A landscape with many peaks, sampled at points; each row gives a point and its height.
From any point a climber steps to the highest of the 2 points nearest to it. It stops when none of these is higher. Distance is the straight distance between rows; heights are no part of it.
vozur height 2.57: [120 109 155 120 123 136 131  78 147 157 126 133 167 143 140 165 126 130
 140 135 134 141 137 122]
Takur height 4.14: [166 103 140 135 122 161 105 175 150 136 152 133 127 199 150 135 140 140
 126 113  75 185 140 152]
zur height 0.51: [176 149  51  59 123 105 165  97 154 103 133 108 114  90 159  75  99 135
 119 147 138 109 135 128]
zopes height 2.36: [ 85 101 128 151 144 115 140  66 139 134 137 136 145 124 172 118 150  84
 132  92 137 129  95 164]
mip height 2.65: [ 71 168 115 145 150 125 125 168 134 124 146 162 153 156 166 146 151 101
 108  94 102 154 107 187]
sisad height 3.78: [160 137 107  78 156 168 117  75 147  84 139 156 148 118  40 158 140 175
 137 159 144  75 120 103]
seme height 5.81: [ 88 154 153 135 149 129 128 129 136 135 136 127 126 118 131 175 185 135
 130 131 128 107  99 137]
meban height 4.60: [139 157 127 108 149 194 133 165 156 100 157 150 150 123  48 164 137 170
 147 146 119 134  96 113]
fibi height 3.96: [159  97 131 126  87 107 117 143 107 130  96 100 133  50 123  87 102  81
 151 114 153  96 119  96]
dova height 4.30: [118  72 125 138 120 124 191 158 133 123 131  85 121 120 130 109 171 128
 143 115 162 138 105 149]
seso height 1.66: [ 93 101 103 147 123 160  96 147 137  92 129 184 162 149 119 169 137 163
 158 162  82 141 104 139]
Rolu height 3.42: [ 81 150 170 163 154 139 131 139 134 108 126 158 122 191 114 175 139 128
 131  64 119 153 112 128]
Med height 4.62: [114 137  95 118  73 157 132 156 184 110 159  98 146 158  98 114  91 144
 166 152 136 121 148 104]
tef height 2.33: [121  69 162 158 166 113  83  46  77 193  96 112  88  69 172  84 105 129
 120 142  95 145 163 159]
nage height 0.71: [187 132  87  81 148 118 175 131 125  70  76 144  73 105  98 114 109 113
 131 135 173  62 144 120]
rudo height 1.15: [129 124 129 148 114 194 139 233 155 116 183 128 155 159  55 118 120 139
 129 139 155  88 129 144]
Luguf height 3.06: [176 176  74  61 128  99 161 148 145  78 132 143  63 133 118 136  78 108
 112 111 167 137 158 133]
Zet height 2.10: [ 68 140 142 142 139 149 107 179 170 103 110 188 168 180 153 157 149 161
 129 117 101 166  98 159]
Koros height 5.90: [182 117 129 122  97 138 179 149 108 126 130 132  99  76 130  87 160  99
 115 144 141  96 126  86]
Daf height 5.15: [199 164 109 109 126 158 166 142 147  85 151 142 138 130  76 137 137 141
 122 147 116 131 117 106]
Ger height 4.82: [146 124 166 122 102 105  99 164 110 164  90  37 107 118 136  68 127 111
 103 119 143 142 117 140]
nepud height 3.48: [187 141  68 121 133 146 186 175 162  74 141  98 135 150  94 102  94 137
 144 122 141 118 161 151]
Fimuk height 4.79: [118  83 122 137 103 162 185 160 137 118 143 113 134 151  94 106 132  98
 156 133 180  88 114 131]
kuza height 3.65: [186 121  91  90 158 128 117  93 124 121 146 157 137 153  89 175 107 151
 139 166 116  62 140 106]
siv height 1.34: [ 93 136 101 176 138 166 128 148 141  92 148 152 156 120 103 161 160  97
 141 147  99 136  78 168]
saf height 2.98: [167 114 131 139 117  93 146 121  77 163 121  94  85  85 142  62  99 151
 117 108 101 133  88  78]
meko height 2.07: [123 144 165 103 127 101  80 115 127 160 117  99 147 174 133 168 145 164
 109 136 125 176 100 156]
godi height 3.01: [ 62 142 142 133 151 105 113 125  81 163 106 155 105 114 181 173 109 107
 147 126 107 140 168 174]
dudel height 3.94: [146 106 149 131 101  92  94 137  74 148 129 125 125 128 108 167 143  95
 138 132 121 126 121 126]
vok height 2.79: [137  99 149 171 159  84  68 114  86 162  82 119 102  45 179  92 163 106
 122 103 117 131 158 110]
Koze height 1.98: [ 65 145 169 149 145 114 124  95  97 184 121 105  98  98 201 100  82  96
 115 106 105 149  97 155]
sibev height 3.35: [121 139 160 168 129 133 129 134 141 144 147  65 104 100 177  94 149  96
 151  90 128 114 133 129]
nuv height 4.61: [209 147 134  92 144  97 135 111 110 121 122  86  93  99 109 141 109 150
 108 112 140  90 147  93]
bolu height 2.43: [158  97 138 152 148  98  78  52  87 169 130  86 107  72 149 117 113 132
 113 142 102 157 174 103]
Sodi height 1.84: [139 131 186 114 114 118  73 101 117 179 109  72 123 198 126 131 107 141
 121 135 103 139 130 137]
vegug height 3.84: [ 81 132 155 170 137 136 124 154 131 154 119  59 110 147 181 108 114 114
 164 133 103 132 136 176]
Kipa height 4.86: [ 72 135 120 168 105 119 129 186 119 130 130 108 138 130 117 120 170  79
 123 120 162 111  71 141]
supa height 2.80: [ 47 155 125  98 131  98 146 112  79 141  98 175 121 150 173 156  82  81
 120  71 146 126 163 158]
pazu height 5.18: [118 110 126 132  97 130 159 120 165 135 139  84 165 139 115  89  92 107
 154 133 158 118 112 119]
Palu height 3.43: [169 125 126 144 124 112 189 127 122 149 141  62 117 106 129  91  90 133
 123 131 116 164 115 115]
vin height 4.23: [129 131 122 116  90 139  99 142 122 162 130  16 121 125 135  76  81 121
 150 124 123 139 140 154]
Liguz height 2.59: [ 49 170 106 105 145 116 144 124  89 111 107 214 155 163 148 165  83 125
 114  81 121 133 118 165]
debe height 3.82: [195  87 109 126 126 133 200 168 120 120 147  85 128 126 127  90 114 112
 136 121 137 141 133 143]
fonap height 2.51: [101 126 140 143 104 163 117  94 176 119 160 164 167 174  97 115 126 117
 132 132 132 105  97  81]
Denoz height 4.52: [ 98 136 164 171 145 139 150 160 164 140 116  95 155 187 136 130 120 148
 158 135 126 126 130 146]
mil height 0.79: [159 143 109 100 122 140 212 174 128 105  93 114  82  98 101  72 112 146
 128 137 180  72 148  99]
goru height 3.29: [182 151 115  69 131 140 143 179 161 123 110 104 154 193 104 126  86 189
 129 146 121 141 130 136]
gofot height 1.32: [132 131 124 158 143  83  89  82  95 147 106 123 127 142 137 165 167 163
 123 174 105 133 153 128]
lun height 2.18: [ 80  99 168 143 156 125 114  90  86 192  75  95  86  65 176  85  88 106
 126  96 118 178 143 168]
Kol height 2.24: [124  94  88 142 111 105 126  90 117 130 128  91 133  87 150 115 144 124
 152 157 111 129 138 131]
dufa height 2.41: [158 112  90 107 111 116 135  78 150 105 118 114 158 132 108 136 130 150
 154 153 127 138 150 124]
ramu height 2.20: [114  67 142 163 195 103 134  58  92 135 124 127 123  98 183 134 142  90
 126  98 124 154 132 170]
let height 6.62: [108 114 145 134 139 127 114  92 129 110 132 174 131 102 124 168 215  93
 129 129 144 118 176 130]
gim height 5.80: [116 118 170 112  88  88 105  88 107 173 113 123 115  95 148 130 155 112
 107 111 165 157 161  98]
ligez height 1.27: [ 74  79 140 150 141 195 126 154 171  93 177 198 163 151 112 135 108 145
 137 103 105 151  76 131]
Lesob height 1.18: [ 93 135 139 163 156  69  49  71  68 170 110 114  93 108 156 163 150 151
  84 136 119 160 154 143]
Zak height 0.87: [161 190  95 118 143 150 196 180 146  72 117 117  96 134  66  79  98 124
 121 141 178  63 115 119]
Nes height 1.05: [ 60 166 119 142 177  73  80  55  60 162  97 120  92 114 184 129 121 143
  82 100 126 138 148 167]
zezu height 2.72: [ 39 150 158 138 141 171 123 103 172 118 151 190 153 150 110 154 126 117
 133 116 144 122 103 116]
zikat height 1.35: [ 85 117 152 155  94 161 118 207 159 138 160 153 157 196 102 121 108 146
 132 142 142 109 126 113]
Bipul height 2.23: [145 143 106  96  96 160  95 115 186  97 120 160 173 129 102 151 117 169
 158 172  98 119 146 104]
Piges height 0.95: [139 131 112 157 102 144 174 219 146 147 193 102 151 146 100  94  81 120
 138 162 137 116 128 146]
Bufa height 0.58: [196 103  76 103 132 101 169  87 132 109 111 107  89  88 167  69 128 154
 138 123 144 108 159  98]
gopit height 3.79: [151 151 147 139 122 133 131 156 153 144 117  64 161 191 129 112  92 171
 133 147  98 169 119 153]
Sugef height 2.08: [176 125  72 108 106 140  87 145 152  90 127 166 131 172 119 127 115 171
 135 164  71 115 162 117]
sud height 5.02: [ 60 148 175 129 159 157 155 158 127 127 122 157 137 126 101 198 158 102
 129 104 166 107  98 159]
sotum height 2.77: [ 75 134 150 133 165 114  92  79 124 149 130 177 145 152 154 186 123 119
 123 108 117 145 137 157]
Gol height 1.12: [126 161  94 161 110 147 137 138 146  82 136 128 160 119  87 115 175 105
 131 173 135 108  87 123]
kopo height 3.92: [123 117 136 122 157 164 152  49 146 111 151 150 140 115  75 146 159 150
 140 158 134  91 109  99]
Lizog height 0.99: [ 81 100 168 154 134 187 114 129 156  86 116 235 158 153 109 150 114 165
 120 108 113 172  98  99]
ved height 3.74: [101 122 164 134 115 142  93 144 140 165 121 137 126 186 173 144 133 122
 143 139  86 162 163 149]
Lusa height 5.05: [147 143 141  98 120 122 136 135 133 141 137  72 120 123 117 145 146 139
 135 126 143  98 126 116]
zolok height 2.50: [103 119 137 106 135 107 103 120 152 121 126 145 155 173 106 182 170 190
 126 111 137 176 102 139]
Gupi height 5.37: [170 131 158 107  83 100  98 112 115 163 117  79 137 105 146  91 149  92
  94 130 130 164 143 115]
zep height 4.44: [179 133  84  86 100  92 102 103  86 148 133  92  78  93 142  84  85 134
 118 144 113 109 156 109]
geson height 3.00: [ 62 156 144 136 133 162 126 158 155 129 167 198 135 150 157 155 119  77
 120  92 127 141 133 151]
Nudi height 4.22: [193  96 114 102  98 101 107 110  77 155 123 121 133  87 113 126  89  95
 126 142 122 104 130 102]
Vav height 1.77: [ 77 140 129 128 136 114 130  87 116 160 150  96 120 103 184 113 123 126
 112 127 100 191  92 168]
Potiz height 0.98: [123 167  96 144 128 176 183 166 138  83 133 120 145 148  48  77 146 128
 133 168 167  87  93 112]
tepam height 4.08: [123 127 148 136 134 115 121  70 105 124 170 156 126 130  74 158 187 132
 111 142 143 100 111  83]
buko height 3.25: [183 166  73  96 139 136 142 157 158  68 150 146  99 180  92 125  67 121
 148 104 136 101 156 131]
Kogul height 4.31: [177 103 138 131 150 100 123  51 110 139 140 117 121 100 111 134 144 134
 103 118 143 107 132  82]
dovaf height 3.03: [132 113 131 165 146 108  90 109 104 157 102  64  88  92 186  72 162 108
 134 104 103 129 135 156]
sem height 3.95: [101 169 161 133 127 195 109 193 150 106 125 197 150 138  82 172 167 157
 120 145 108 146 110 115]
rom height 2.90: [189 140 107  44  90 116 153 143 155 117 138 112 111 153 119 120  86 118
 117 128 168 120 174 119]
gida height 4.19: [ 76 160 156 136 151 111 172 165 103 125 118 149 114 144 133 175 146 110
 107  61 167 158 109 153]
ravig height 6.22: [113  94 143 148 131  83  96  54 114 132 121 146 147 104 149 151 161  93
 120 107 170 150 185 124]
bif height 4.68: [157 161 125  92  96 124 100 118 138 167 138  82 113 125 149 105 113 135
 109 162 102  87 145  92]
ludo height 5.53: [199 138  93 121 126 138 165 132 120 106 149 155  97  85 106 154 141 116
 131 153 110 106 149 104]
parum height 3.36: [ 67 157 166 132 120 136 124 169 140 168 137 156 135 136 171 180 109 107
 155 126 115 158 156 164]
zazop height 2.05: [122 105 124 130 126 118 147 104 120 164 133  96 117  40 180 105 131 130
 134 142 103 175 133 127]
ranob height 4.09: [ 89 127 146 144 125  84 106 154  74 155 111  96 106  95 132 135 135 103
 123 106 151 107  80 133]
Vugi height 1.46: [133 109 112 151 135 117 102 111 131 126 115 180 159 174 135 162 167 168
 128 186  76 143 120 118]
Buzo height 0.66: [192 106  64  83 154  96 156  98 124  95  90 154  77  56 147  83  86 123
 125 117 173  68 143 101]
Veni height 1.92: [159 118  78 123  96 178 123 207 153  76 143 179 138 180 102 107  97 169
 137 170 101 120 122 108]
Lib height 5.71: [ 98 132 165 145 105 113 107 166 134 135 118 122 177 176 105 140 144  79
 114 113 159 133  93 166]
Vusol height 2.66: [ 78 173 112 128 142 113 140  87  96 106 122 185 127 124 178 132 148  67
  90  65 150 116 136 146]
Pomur height 2.63: [188 137 107 129 139  75 121 110  95 141  84 101 113  43 133  88 108 163
 126 134 110 114 106  74]
todet height 6.25: [160 108 146 136 109 124 134 123 112 135 125 147 110  79 123 139 209  96
 106 136 143 108 146  94]
tiv height 2.94: [124 131 150 152 130 176 169 138 154 113 158 165 107 173 109 162 170 153
 138 106 112 139 128  96]
dupib height 2.58: [193  97 111 142 143  81  69  95  93 150  92 113 117  51 148  89 145 149
 100 138 130 129 170  84]
levak height 4.63: [186 133 136 117 114 177 134 181 176 102 172 142 143 158 121 145 125 149
 134 124  90 157 154 125]
nuzip height 2.52: [ 70 129 120 131 150  77 109  75  99 124 106 159 142  84 194 145 151  81
 107 106 154 117 107 161]
Kozi height 1.63: [115  97 151 150 101 190 114 201 170  94 155 187 157 161  93 115  90 173
 133 139 115 145 105  93]
Pilet height 2.97: [153  92 126  94 123 141 134 162 149 112 105 128 155 192 107 148 142 205
 129 149 127 155 105 121]

For each start below, name the point where the climber stops.
Luguf | pazu
vozur | let
rom | pazu
Pomur | pazu
Zet | let
zezu | let
